The views of a scene show one set of named points, each view turned or mirrored, and shifted as a whole, with a little noise and some points left out.
In the rows, 128 means zero.

Scene 1
View 1
tam: [132 152 101 133 135 111 116 140 138 121 121]
Pum: [113 156 100 125 134 113 101 119 138 108 106]
Bot: [103 187  88 105 102  94 122 101 142  98 114]
nafun: [125 124 115 147 171 144  75 144 145 127 101]
mavuf: [123 150  99 127 130 148  91 137 165 100 111]
lave: [134 157 101 129 123 141 104 141 163 103 121]
Val: [171 148 106 148 125 118 139 187 147 134 151]
Rodut: [112 146 103 130 147 134  81 122 148 109 100]
pel: [121 144 104 131 139 156  78 138 169 102 109]
vefo: [146 130 112 145 147 180  80 167 182 107 119]
nide: [139 158 103 135 128  92 135 145 124 130 127]
vepiv: [107 153 100 122 139 135  81 113 157  98  97]
num: [ 98 147 104 127 150 111  86 102 129 110  91]
Tilo: [178 128 118 162 150 126 125 200 142 147 145]
View 2
Bot: [124 155 151 192  98  98 113 109 156 179 144]
lave: [130 166 159 147 147 110  99 159  89 145 137]
tam: [126 155 139 134 120 147 117 142  94 120 135]
Tilo: [134 163 171 127 144 178  97 147  49  86 120]
num: [122 151 112 141 111 110 136 154 126 152 147]
nide: [129 155 161 163 112 152 108 117 104 125 129]
nafun: [128 154 116 108 135 127 128 180  82 125 144]
mavuf: [128 166 146 138 145  99 106 169  94 150 143]
pel: [128 165 138 126 147  97 111 179  89 148 145]
Rodut: [125 159 124 135 129 106 122 164 106 147 148]
vepiv: [126 158 130 138 131  95 117 168 110 160 147]
View 3
pel: [108 121 118 129 120  98 139 126 124 122 118]
num: [106 100 106 181  76 101 137  99 146  77 112]
mavuf: [119 105 120 142 115 101 134 120 129 109 103]
Rodut: [109 119 110 146 107 101 137 118 135 101 119]
nide: [160 151 115 152 131 147 113 125 154  72 120]
vepiv: [108 107 118 149 105  96 139 116 130 104 107]
lave: [134 127 120 128 135 112 127 130 129 112 111]
vefo: [ 86 154 110 104 124  96 152 140 115 142 147]
Val: [161 183 116 111 160 152 116 146 143 101 135]
nafun: [ 93 149  98 134 105 105 145 125 134 108 149]
tam: [142 143 115 145 125 132 120 123 144  85 123]
Bot: [162  92 128 168 118 126 110 110 145  76  74]
Pum: [131 116 114 158 109 117 128 113 143  86 110]
View 4
Tilo: [194 177  92 140  56 154 152  93 115 131  62]
tam: [151 140 113 136 104 138 149 126  95 142  93]
lave: [146 141 113 132  96 126 119 141 126 134  95]
mavuf: [136 146 124 129 102 119 129 151 137 128 103]
Val: [188 155  86 140  67 146 123 100 101 150  60]
nide: [162 133 104 137 105 143 145 112  72 156  86]
num: [122 134 140 129 132 131 173 148  97 133 121]
pel: [136 154 128 129  99 124 138 156 143 117 106]
Pum: [132 132 127 130 120 128 150 141  97 139 110]
vefo: [152 181 127 129  68 132 151 143 174  95  97]
vepiv: [123 140 137 127 120 122 146 158 123 125 117]
Rodut: [137 147 127 129 111 133 165 135 107 130 105]
nafun: [144 171 131 129  92 137 179 137 134 108 108]
View 5
num: [117 160 140 141 150 118 132 116 124  97 152]
nafun: [110 164 133 117 117 135 116 119 177  95 151]
vefo: [101 159 135 115  92 149 116 132 218 123 162]
vepiv: [116 153 150 148 136 135 137 130 143 123 161]
Val: [138  83 101 132 103 145 140 111 197  96  89]
lave: [124 119 133 148 119 141 144 127 168 129 137]
Rodut: [117 152 143 137 133 129 129 122 152 111 154]
Bot: [139 110 141 175 155 123 159 120  99 122 131]
Pum: [125 138 138 148 142 124 141 117 134 106 140]
Tilo: [130 102  96 111  92 144 126 107 216  77  97]
nide: [136 108 108 131 132 126 137  99 153  70  95]
pel: [113 147 142 139 118 143 134 131 173 128 160]

In a view up to two points have been moved. Name them for each view, in the order of its rows, or write -.
view 1 | vefo
view 2 | Bot, tam
view 3 | num, mavuf
view 4 | Rodut
view 5 | nide
